Each row is a point on a landscape with many valleys, with its height.
From any point a ball rolls to the lowest of the 2 points nearest to it. It stops when none of these is lower. Distance is the straight distance between rows; heights are no part of it.
<756> (h 23.0): [-10  -9  22  16  21  -5   8   5   0 -25 -40  28  16 -40  10 -24 -12  15
   0  14]
<311> (h 20.1): [-26  -3  31   2  -8 -12 -10  -4 -18  -2 -20  16  29 -49  12  21 -11  23
   1  18]
<526> (h 16.8): [ -2   3  -8 -13  -7 -25 -12 -12  -4  14  25 -32   2  -3  17  36  -6   2
 -15 -11]
<290> (h 26.1): [-26   7 -11  -5 -28 -18  -4  -8 -29   7 -10 -23   8  10   9  -7 -13   8
  11  17]
<494> (h 31.4): [  9  10 -13 -20   1 -23 -32  -8  32   9  18 -24   0   2  15  21  -2 -10
  19 -16]
<985> (h 30.0): [-24   3 -11   4 -41 -18  -2  -1 -38   8 -21  -5  11  10  -4  -3  -8  18
  23  18]
<680> (h 41.0): [ -8  18  -3  -8  12 -17 -13  -5  19  -9 -18  -8  27 -12  18 -16  -3 -13
  15   6]
<251> (h 46.6): [ 23  10   5 -14  19  38  20   5  14  17  31  -1 -17  -9  10 -16  16 -31
 -25   7]
<185> (h 57.3): [ -3 -17  -5  24 -29  -2  25  -2 -47   0 -18  13   5  23 -30  24  -4  28
  -7  -9]
<493> (h 77.2): [ -1   3  -2   0  27 -18  16  -8   3 -38 -27  14  24 -16   2  -9  14  -6
 -30  -6]
<464> (h 38.8): [ 27  18  -3 -15  15  14  12  -9  28  13  18 -14   4   8  18 -11   7 -33
  -8  -7]
<922> (h 22.6): [  6  12 -14  -1  12   7  26  -3  -9  -4 -13 -18   7  21   8 -31  -3 -19
  -9   6]
<126> (h 37.6): [ -2   6  22  -2  23  27  12   9   6   7  -3   6  -8 -19  10 -40  -7  -9
  -1  19]
<369> (h 24.8): [-31  -1  22  -3 -32  -8 -25   2 -18  17  -6  16   9 -40   3  14  -7  24
  27  26]
<524> (h 35.3): [-21  -7   2  15 -34  -8  13   0 -48   1 -28   5  10  10 -11  -7  -9  25
   9  12]
<834> (h 21.7): [-33   2  21  -2 -15 -11 -16   1 -17   4 -18   7  22 -43  19   7 -14  16
  14  24]
<796> (h 40.6): [-21  -6   8  16 -21   5  13   8 -39   2 -30  12  -4   6 -11 -32 -16  21
  15  22]
<988> (h 24.6): [  1   4 -10   4  17  -2  30  -5  -9 -19 -27  -5  14  10   6 -37  -3 -17
 -11   7]
<30> (h 7.9): [ 21  -4   6  -4   6  24 -19  14  44   4  37   9 -24  11 -17  17  19 -11
  12 -20]
<410> (h 41.8): [-10   6   9   1   3 -11 -14   4   6  -5 -17  -1  19 -16  10  -2  -5   4
   9   5]
<791> (h 70.8): [-18 -11 -16  14 -17 -21  33 -13 -43 -34 -36  16   8   9 -31   5   7  13
 -28  -1]
<326> (h 14.7): [ -8   0 -41   7 -23 -32   6 -16 -22 -22 -23 -11   9  35 -13   0   1   6
   0 -12]
<253> (h 49.3): [ 15  -2   3  13  15  24  20  10   3  -4 -14   7   0  21  -9 -23  -2  -4
  -3  -5]
<128> (h 17.5): [-30   6  14 -17 -17  -8 -36   2   2  16  19  -4  -6 -35   9  18   0   3
  14  21]
<58> (h 21.5): [-14   1 -27   2 -28 -26   2 -18 -31  -3 -11 -24  10  28  -1   7  -9  11
   1  -3]
<625> (h 26.4): [ -3   0   2  12  20  10  25  -1 -10 -18 -37   2   8   3   4 -50  -8 -13
   7  19]
<907> (h 52.8): [ 28   1 -10   8  21  15  27   3   7  -9 -12   1   8  26  -9 -14   8 -14
 -17 -21]
<381> (h 74.1): [  5  -6   5   4   6 -10   4  -6 -13  -4  -3  -5  17   1   1  26   0  10
 -28 -12]
<407> (h 25.8): [ -6  -9  14  21  19  15  21  11  -7 -11 -40  14  -5 -11   4 -60 -19   5
  16  22]
<367> (h 40.3): [ -4  16   1  -8  21 -10  11  -9  11 -14 -26  -6  25 -14  23 -42  -6 -25
   9  18]
<423> (h 46.8): [-37  -6 -14  -1 -22  11 -37   8   0   4  36  17 -44   0 -18  -5  25 -12
  35  32]
<582> (h 31.8): [-38  -3 -11 -11 -32  -9 -40  -3 -16  15  39   1 -35 -15  -7  18  10  -3
  22  31]
<118> (h 11.6): [ -3   8 -15 -12 -10 -17  -6 -14 -12   9  16 -32  -2  14  13  19 -10   3
 -14  -7]
<580> (h 62.0): [ 28 -13   2   0   5  29  20  12  -1  20  31  -8 -22  14  -9  23   9   1
 -39 -23]
<768> (h 36.1): [ -3 -10  17  -4 -10 -14 -39  11  24   7   9  13   0 -20  -7  44   5  18
  26 -12]
<783> (h 21.4): [-17  -7  25  11  10  -9  -5   4 -13 -17 -30  24  24 -43  11   1 -11  22
  -5  12]
<686> (h 23.4): [ -5  -5 -12 -24 -16 -33 -28 -20  -3  15  36 -31 -17  -9  17  48 -15  10
   3 -10]
<727> (h 56.6): [ 39   5 -22   6  14   6  20  -4  17  -9   3  -4   6  34  -3   4  11 -16
 -22 -33]
<396> (h 57.1): [  4 -12  -9  -2 -36 -38 -18 -16 -11   7   4  -1   3  -3  -7  63  -9  27
  22 -20]
<86> (h 20.4): [ 19   1  15   4  13  28 -11  20  36   3  15  18 -13   9 -17   2  13  -4
  10 -16]
<942> (h 45.9): [  5  -5  11  15   8  13   7  15   0  -6 -19  15   4   5 -10 -11  -1  10
   2  -5]
<574> (h 78.2): [  8   3   7  -7  39 -11  34 -10   1 -37 -19   9  24 -29  21 -17  11 -15
 -43   5]
<862> (h 22.9): [-40   6   0 -19 -37 -12 -39   0 -12  21  23  -5 -15 -32   5  18   3   4
  25  29]
<652> (h 28.7): [ -5   6 -17 -25 -12 -36 -37 -13  14  13  19 -31  -4  -6  20  27  -9  -2
  20  -7]
<540> (h 52.0): [ 21  -3  15  -3  20  47  18  18  10  17  28   8 -21  -9  -1  -2  17 -10
 -30  -8]
<672> (h 42.2): [-27 -11  35   2   6  25  16   9 -28   9   3   4 -13 -39  13 -23 -19  12
 -18  39]
<257> (h 44.7): [-24  -1   9   4 -16  20  10  13 -27  11 -19  -3 -17   7  -6 -44 -16   6
  20  30]
<2> (h 43.2): [ 33  -7 -11  -3   4  -9 -13  -6  33   1  23  -8  -7  26  -3  38   1   6
   1 -42]
<734> (h 66.4): [-14 -11 -15  17 -29 -22  23 -14 -46 -21 -32  17  11  14 -28  15   4  22
 -12  -3]
<664> (h 20.5): [  6  -6   2 -10  -1   7 -29  10  35   7  42   7 -31   2 -19  27  16  -3
  18 -13]
<736> (h 46.1): [-29  -8  27   1 -11  24   7   9 -33  18   8   4 -15 -24  -2  -6 -10  18
 -13  31]
<21> (h 20.2): [  8  15 -22  -8   4   3  19 -12  -6   5   0 -32   4  29   8 -23  -7 -19
  -9   2]
<820> (h 36.6): [ 25  23 -14 -15  19 -13   8 -16  29  -3   5 -15  23   7  22  -6   2 -30
  -7 -12]
<967> (h 31.2): [ 35   7   7   6  31  11   6   2  38 -15 -12  21  19  -1   4 -13  13 -19
   1 -19]
<641> (h 67.2): [ 19 -11   1   2  -3  15   7   5  -4  15  25 -10 -13  20 -12  33   1  10
 -28 -21]
<360> (h 49.9): [ 21  -5 -21   5  -5 -15  -9  -2  22  -8   1  -5   3  32 -13  23   0   7
  13 -35]
<109> (h 38.9): [ -5   4  23   2  23  14  14   4  -1  -3 -15   0   4 -28  19 -45 -16  -8
   4  29]
<782> (h 43.0): [-11 -11   9  -6 -32 -19 -35   1   1  15  15   8  -5 -20  -7  49  -2  22
  33  -7]
<316> (h 18.1): [ 14  -7 -21  11  -5  -1  17  -2 -12  -8  -9  -6   2  40 -16   8  -1   7
 -17 -20]
<986> (h 56.3): [ 14 -10  14  -2  12  40  10  17   0  20  35   9 -25  -2 -11  17  14   1
 -35 -11]
<977> (h 38.3): [ 29  -3   2  -8   8  -8 -22   0  38   8  30  -3  -5   6  -2  37   9  -3
  -1 -36]
<266> (h 80.6): [  8   3  -4  -4  19   1  35  -3 -19 -13  -2 -13  17   2  16  -8   1 -13
 -46  -1]
<590> (h 42.0): [ 25  19  -6 -20  11  23  15  -6  22  21  37 -16 -15   3  18 -10  10 -37
 -20   1]
<103> (h 76.1): [  0  -3   1   6  19 -14  15  -6 -10 -23 -19   6  19  -6   2   6   7   2
 -30  -7]
<444> (h 24.2): [ -7 -14  22  24  22   5   8  10   2 -17 -40  26   4 -30   6 -45 -20  23
  17  24]
<770> (h 35.9): [ 12   6  18   4  23  26   7  11  20   4  -4  14  -4 -11   4 -32   1 -11
   6   9]
<838> (h 79.3): [ 14   0   6  -6  30   2  36  -7  -8 -18  -4  -4  21 -16  25 -10   6 -14
 -46  -3]
<151> (h 27.7): [ 20   1  16   5  22  15  -7  10  38  -4  -2  18  11  -2  -4   0   7  -4
   8 -17]
<632> (h 59.0): [ 38   1 -32   1  14 -16  12 -14  22 -16   9  -7  10  30  -1  19  10  -9
 -22 -39]
<879> (h 39.8): [ -3  10  14  -1  31   2  20  -7   9 -17 -30  -1  16 -26  29 -56 -13 -20
  11  29]
<866> (h 71.5): [ 15  -3   1  -1   6  -1  -2   1   6   7  13  -7   4  12  -1  23   2   3
 -18 -19]
<296> (h 54.9): [-18  -5 -23   2 -10  26 -24   7   2   8  41  12 -48  19 -23 -16  24 -22
  20  27]
<420> (h 4.3): [  4  -5 -35  13 -15 -21  11 -10 -14 -23 -18  -3   4  40 -25   7   5   7
  -7 -23]
<678> (h 16.2): [  1  11 -21 -10  -8 -10   2 -13  -6  12  15 -36  -3  24  12  -4 -11  -7
 -11  -3]
<905> (h 40.0): [-23  -3  30   3  13  11   6   8 -14  -1 -14   5   1 -37  22 -36 -19  11
  -4  34]
<832> (h 54.8): [ 24   0 -33   5   2 -20  -1 -11  20 -21  -9  -7   7  34 -10  13   8  -5
  -2 -38]
<324> (h 58.3): [ -7   2 -14  -5  -5  33 -11  10  14  12  30   4 -38  19 -23 -26  15 -25
  22  18]
<409> (h 33.4): [ 26  12   7   2  29  16  15  -2  27  -2  -9  10  14  -1  12 -24   6 -26
   0  -4]
<405> (h 34.0): [ 23  10  -4 -11  15 -18 -22  -4  40  -3  13  -8  13   3  11  20   8  -7
   2 -25]
<911> (h 21.6): [-26  -1  23  -6 -17   1 -30   8   0  17   9  11  -8 -29   0  15  -2  14
  15  17]
<501> (h 39.9): [-31  -3 -13  -8 -21   0 -34   2  -2  16  40   3 -44  -3 -13   7  16 -11
  25  25]
<217> (h 29.5): [  6  -3  10  -8  -1  -1 -38  12  39   4  23   6  -9  -7 -10  31  10   6
  25 -16]
<256> (h 35.6): [ 18  18  -5 -12  18 -19  -7  -9  30  -4   3 -10  19  -1  20   6   4 -20
   2 -15]
<978> (h 52.6): [ -9   2   1   3  -8  26  -9  14   7  13  11   4 -28  16 -19 -26   3  -7
  23  10]
<872> (h 44.1): [  3 -13   0  17 -25   8   9   6 -26  11  -4   3  -7  34 -26  21  -5  26
  -2 -14]
<391> (h 47.6): [-14   4   4   6  -6  16  -1  14  -5   8 -17   5 -14  11  -9 -37  -8   1
  24  17]
<180> (h 50.0): [ -8  -9   2  -2 -44 -27 -23 -11 -15  18   6   3   5 -21  -8  59  -9  26
  33  -5]
<482> (h 43.5): [ -8  -3  13  10   3   0  -3  11  -6  -5 -20  15  14  -7  -3  -5  -3  12
   4   1]
<525> (h 31.7): [ 13 -12 -10  14 -14  15  16   8 -16   4  -1   0 -11  43 -29  14   1  17
  -8 -25]

Two balls start at each pair of points below. Name the first point that both come to, or write never.
<410> and <905>: <109>
<296> and <126>: never
<734> and <796>: <420>

Where does a ball stop that starts at each point below?
<985>: <420>
<391>: <420>
<180>: <30>
